A landscape with many valleys, sampled at points; each row gives a point and its height.
From any point a ball rolls to the lowest of the 2 points nearest to it. It stops when none of these is lower. Distance is the straight distance between rows; heights are no part of it.
Z_119 height 36.4: 17 28 -20 5 -18 70 -16 -7 -36 1 34 -1 40 40 -5 8 -6 -1 -22 -29 -59 -7
 -23
Z_215 height 26.9: -15 -1 12 54 -7 -16 4 20 6 -6 -9 37 -1 -20 -44 -13 9 7 6 8 43 26 -16
Z_556 height 39.9: 20 -39 -23 27 -4 -12 6 68 24 -19 -28 -23 -13 31 -45 50 -15 10 -29 -16
 -20 -4 10
Z_793 height 56.9: -56 7 -5 -22 -42 18 -17 -4 14 -19 -3 -19 -59 52 22 -8 -51 13 -20 14 25
 35 29
Z_56 height 42.7: -25 23 9 -3 3 4 -16 -44 28 -19 11 21 -7 -5 64 -49 -12 -17 27 8 62 14 36
Z_353 height 59.5: -40 34 36 -41 -15 -28 -17 6 25 23 -2 -14 -14 4 40 16 5 -45 3 45 69 13 17
Z_548 height 76.5: -15 -26 26 -1 -37 -52 -2 8 21 -12 11 14 -11 13 8 -2 -21 -11 23 17 1 26
 16
Z_503 height 67.4: 21 -41 11 -4 12 -24 74 -23 35 4 -38 -29 -8 -81 6 -49 -26 -26 37 29 -15
 -7 42
Z_266 height 15.9: -36 42 27 -24 18 6 -12 -7 -47 30 -30 -21 -12 15 -7 20 16 18 -31 49 54
 -20 1
Z_31 height 72.4: 20 -4 8 24 11 -10 38 -16 26 6 -40 -7 31 -30 42 0 -12 -20 3 28 5 -65 36
Z_862 height 30.2: 0 23 15 11 1 -29 -22 34 -10 19 -29 13 40 3 -14 18 -4 -12 16 17 48 -6 -29
Z_679 height 15.4: 29 26 -37 9 -34 -2 7 -12 22 20 4 12 37 -60 32 30 29 -25 30 -32 13 -68
 -12
Z_988 height 64.0: -1 -3 -11 -1 28 -42 9 -13 28 9 20 -7 -19 -57 2 -34 67 -7 46 -8 -3 -29
 -24
Z_15 height 62.9: 24 -28 -23 -20 34 -13 -22 -6 -1 -32 11 1 3 21 6 -34 -13 14 40 -38 -52 31
 -3
Z_940 height 54.3: -47 19 8 -12 -21 32 -33 -34 -23 -19 4 10 -61 18 0 13 -40 38 -53 -3 38 28
 24
Z_270 height 62.6: -28 29 -8 -20 25 -15 -23 -21 16 0 26 -7 -26 -42 23 -32 60 -6 35 6 42 -18
 -18
Z_180 height 44.6: -3 -5 22 -12 32 24 -13 15 15 29 22 -16 -36 16 34 26 36 -2 -29 1 -13 -4
 36
Z_360 height 69.1: 35 -21 -17 -5 34 2 46 -48 16 -1 -18 -32 -6 -95 13 -46 6 1 45 -5 -24 -38
 31
Z_620 height 46.7: -7 -7 6 -16 -17 -4 -46 -13 -31 -15 49 15 -15 9 -17 14 -16 14 -6 -10 7 36
 -13
Z_26 height 26.1: -38 26 17 -5 6 -18 -1 53 -12 19 -70 -2 12 13 -28 30 -4 5 -9 44 52 9 -8
Z_584 height 46.4: -30 39 2 -24 29 23 -41 -30 -17 -8 15 18 -16 0 44 -56 6 7 12 3 58 14 -2
Z_649 height 31.1: 34 18 -1 27 -22 20 -6 44 -9 44 7 20 38 -2 -13 64 16 -5 -17 -23 10 -22
 -20
Z_217 height 67.2: 13 -36 15 32 -30 -50 66 -22 22 -6 -20 6 -1 -48 -5 -26 -13 -9 30 23 0 -18
 24
Z_69 height 32.0: -11 0 8 21 9 -34 -5 -19 -14 -6 16 10 11 -25 -32 -30 32 -1 20 24 45 -7
 -44
Z_915 height 78.3: -16 -50 27 -20 25 -52 -19 5 -8 -2 29 -6 -31 10 -16 -24 17 10 10 15 -10
 38 -9
Z_843 height 65.8: 39 -50 13 -7 25 -32 40 -23 9 -12 -33 -4 13 -45 7 -40 -48 3 46 -2 -40 9
 33
Z_642 height 15.5: 18 -62 -12 21 -18 2 13 -38 11 -48 13 -19 -19 40 -11 -6 -28 24 8 -26 -44
 16 49
Z_304 height 37.8: 8 0 6 10 -12 -5 -5 -38 13 -30 -7 29 30 1 48 -25 -46 -11 32 -1 11 2 39
Z_198 height 34.0: -62 -15 38 6 18 -9 12 19 -4 20 -33 -14 -52 16 -20 -9 25 24 -47 56 25 11
 10
Z_772 height 37.4: -50 9 40 -32 45 -3 2 13 7 45 -11 -34 -58 7 10 10 45 -12 -46 54 34 12 11
Z_171 height 51.6: -20 53 -8 -54 -3 31 -54 -18 -34 -11 -1 0 -37 12 8 32 -27 33 -39 -18 15
 27 -13
Z_263 height 65.5: 32 -28 0 21 20 -42 39 -8 22 11 -10 4 8 -57 0 -13 25 -4 32 -7 -5 -37 -5
Z_652 height 80.8: -1 65 7 -6 -23 43 12 9 -34 23 15 3 40 10 -23 -26 48 -39 -21 -21 -28 -36
 -41
Z_788 height 54.9: 23 3 14 -53 19 -16 0 -22 36 21 18 -10 10 -10 88 12 -10 -60 18 1 -11 0 25
Z_244 height 75.3: -3 -22 36 -6 -17 -35 7 -23 6 8 20 -6 -2 6 29 12 9 -19 -3 27 11 -31 27
Z_895 height 82.6: 47 -8 -16 17 -6 1 54 6 -4 31 12 21 14 -45 -14 -18 68 -10 20 -59 -57 -27
 -15
Z_475 height 46.1: 21 -8 -27 -35 -11 47 -24 15 -16 -6 41 2 -8 34 20 34 17 9 -11 -42 -58 1
 22
Z_883 height 24.7: -31 0 -23 69 -53 29 17 26 4 -32 -29 2 -23 35 -48 -1 -36 32 -30 29 5 22 4
Z_433 height 8.2: -35 30 20 12 8 38 -11 -8 -37 18 -41 -8 -38 26 -16 35 0 41 -75 31 32 -13
 19
Z_478 height 19.2: 8 25 -2 11 -2 3 -18 35 -18 26 -14 -8 42 8 -73 44 -33 10 -19 6 11 25 -67
Z_191 height 70.8: 23 6 -29 19 9 7 25 -49 8 -4 -25 -24 26 -73 21 -17 -3 -9 22 9 -3 -82 14
Z_515 height 21.6: -41 49 22 20 -12 -3 10 18 -23 23 -45 4 -10 -12 -36 37 23 7 -32 53 80 -19
 -1
Z_878 height 30.1: -49 -21 15 40 -29 4 19 25 1 -4 -23 -2 -44 36 -24 -13 -5 28 -26 48 6 14
 16
Z_269 height 42.1: 35 -8 -21 -5 -19 51 11 -18 -29 4 31 18 28 27 28 8 24 -1 -3 -43 -83 -20
 24
Z_826 height 59.1: -22 8 -18 -34 -10 9 -31 23 33 -34 -14 -16 -17 38 25 14 -49 -7 -8 -3 19
 28 26
Z_677 height 24.9: 40 15 -23 35 -22 8 18 36 18 47 7 30 32 -44 3 40 54 -14 4 -47 19 -43 -20
Z_947 height 43.4: -33 4 6 -5 -43 -13 -30 -12 -33 -22 8 -2 4 30 -47 14 -54 14 -17 23 28 39
 -34
Z_638 height 30.6: 30 -7 -33 24 -17 12 -23 13 12 -33 18 14 44 12 -31 25 -50 -3 12 -40 -12
 31 -21
Z_42 height 11.3: -7 23 12 5 5 -13 -14 30 -25 31 4 23 -5 -31 -64 32 1 18 -22 -2 24 39 -71
Z_230 height 49.8: 24 -17 -7 -5 -32 18 -19 -21 -30 2 74 23 25 10 -7 29 -2 3 13 -34 -32 23
 -17
Z_704 height 57.5: -21 10 27 -49 12 -24 -26 -18 35 14 16 -11 -10 17 70 -6 -12 -56 9 24 25
 30 14
Z_919 height 73.9: 5 -15 33 0 -13 -20 37 -19 35 24 -25 -23 12 9 59 16 -27 -44 -15 45 -8 -43
 45
Z_48 height 30.7: 22 30 -43 -5 3 60 -20 23 -13 -20 13 -20 28 32 -41 6 -30 11 -19 -34 -41
 16 -55
Z_953 height 77.5: -13 -40 17 -19 -26 -64 -22 37 -6 -2 12 -4 -22 16 -43 25 -18 5 0 9 0 35
 -21
Z_707 height 49.1: -24 56 12 -62 7 19 -55 -11 -48 12 19 3 -17 10 35 -12 1 12 -4 2 23 16 -17
Z_531 height 79.9: 8 32 5 -2 6 10 -5 12 -30 23 20 3 2 -4 -2 -16 61 -5 0 -9 -8 -35 -32
Z_721 height 19.8: 0 19 3 32 -7 14 -15 18 -6 4 29 47 -20 -45 -48 24 2 20 -15 -25 32 52 -25
Z_332 height 25.0: 18 20 -12 -9 3 6 7 -28 20 1 25 6 7 -43 54 -6 38 -16 31 -18 -3 -47 13
Z_981 height 79.1: 14 -22 13 6 36 -18 -3 2 -23 11 21 2 -6 5 -13 -27 44 12 10 -2 -31 -7 -21
Z_583 height 35.8: 30 -21 -6 48 -18 5 -5 41 8 14 -17 9 31 21 -16 59 -16 -2 -19 -20 -12 -21
 15
Z_678 height 42.9: -8 -33 -43 11 7 1 26 62 15 -55 -53 -37 -17 45 -57 2 -27 21 -30 12 1 4
 -11
Z_103 height 29.8: -14 -30 10 85 -16 -9 38 -15 -8 -15 -31 14 24 22 -40 -37 -12 16 -8 37 -2
 -7 -4
Z_3 height 52.1: 11 20 5 -51 46 5 -17 13 24 16 6 -4 5 9 73 -23 20 -28 24 -12 -36 5 5
Z_214 height 51.7: 49 -23 -9 -47 -11 11 42 -26 5 26 28 19 13 -54 57 21 23 -14 30 -31 -51
 -36 45
Z_378 height 81.6: 23 25 0 18 -8 20 34 20 -14 28 22 15 44 -7 -35 -36 48 -27 -10 -46 -62 -19
 -48
Z_910 height 36.1: 1 -14 -38 15 -17 1 -7 6 3 -62 -11 -13 33 43 -46 -11 -70 7 6 -2 8 29 -34
Z_406 height 48.3: 25 -15 9 -29 13 11 13 2 20 32 37 7 -8 -3 59 30 45 -20 6 -23 -45 -20 39
Z_252 height 40.0: -38 -13 -10 6 -11 -12 -20 -6 -25 -32 -34 -14 29 60 -22 -26 -53 11 3 30
 17 18 -21
Z_135 height 49.4: 15 7 -10 -35 21 19 -20 36 5 3 21 10 -13 10 31 -13 32 -2 13 -46 -63 17 7
Z_47 height 34.4: 3 -12 2 66 36 -14 27 -5 -3 -3 -49 7 46 -2 -23 -27 16 2 -3 32 13 -42 -20
Z_33 height 53.0: 48 -19 -9 -14 -26 0 16 -19 -8 10 43 42 29 -28 26 24 14 -9 40 -46 -34 -3
 8
Z_344 height 23.8: -1 -47 -3 54 -3 -8 27 -30 3 -39 -23 3 1 32 -27 -48 -29 25 14 1 -32 26 23
Z_2 height 31.9: 34 4 -2 0 19 20 17 -56 0 -6 2 10 26 -23 62 -29 -13 -2 20 -10 -19 -36 37
Z_133 height 61.0: -49 30 19 -41 11 -32 -25 -2 -2 7 5 -4 -21 -21 13 -14 27 -11 16 41 79 11
 -15
Z_220 height 25.2: 12 38 -35 -18 11 30 -11 26 -17 -19 -25 -22 12 14 -66 41 -43 25 -35 -13
 -1 20 -68
Z_289 height 61.2: 16 -14 -35 -48 16 1 -34 30 26 -49 14 -15 -13 26 13 11 -27 2 20 -38 -20
 31 7
Z_682 height 64.5: 32 -47 -3 -9 62 -37 16 3 31 -11 -34 -5 4 -9 4 -38 -11 8 40 -18 -62 29 10
Z_156 height 23.9: 24 -42 -31 47 -35 18 11 -2 19 -54 16 -2 5 27 -45 25 -36 13 -2 -38 -19 26
 23
Z_758 height 17.4: -35 0 -6 44 -1 39 -2 -7 -24 -16 -29 -5 -33 25 -56 6 -23 47 -70 14 12 16
 -2
Z_369 height 41.0: -24 18 24 -41 43 19 -13 -11 -2 42 32 -35 -51 8 39 -14 62 -7 -27 22 16
 -14 12

Where does a ball stop that starts at each point below?
Z_214 | Z_433
Z_915 | Z_679
Z_33 | Z_642
Z_360 | Z_679
Z_788 | Z_42
Z_793 | Z_679
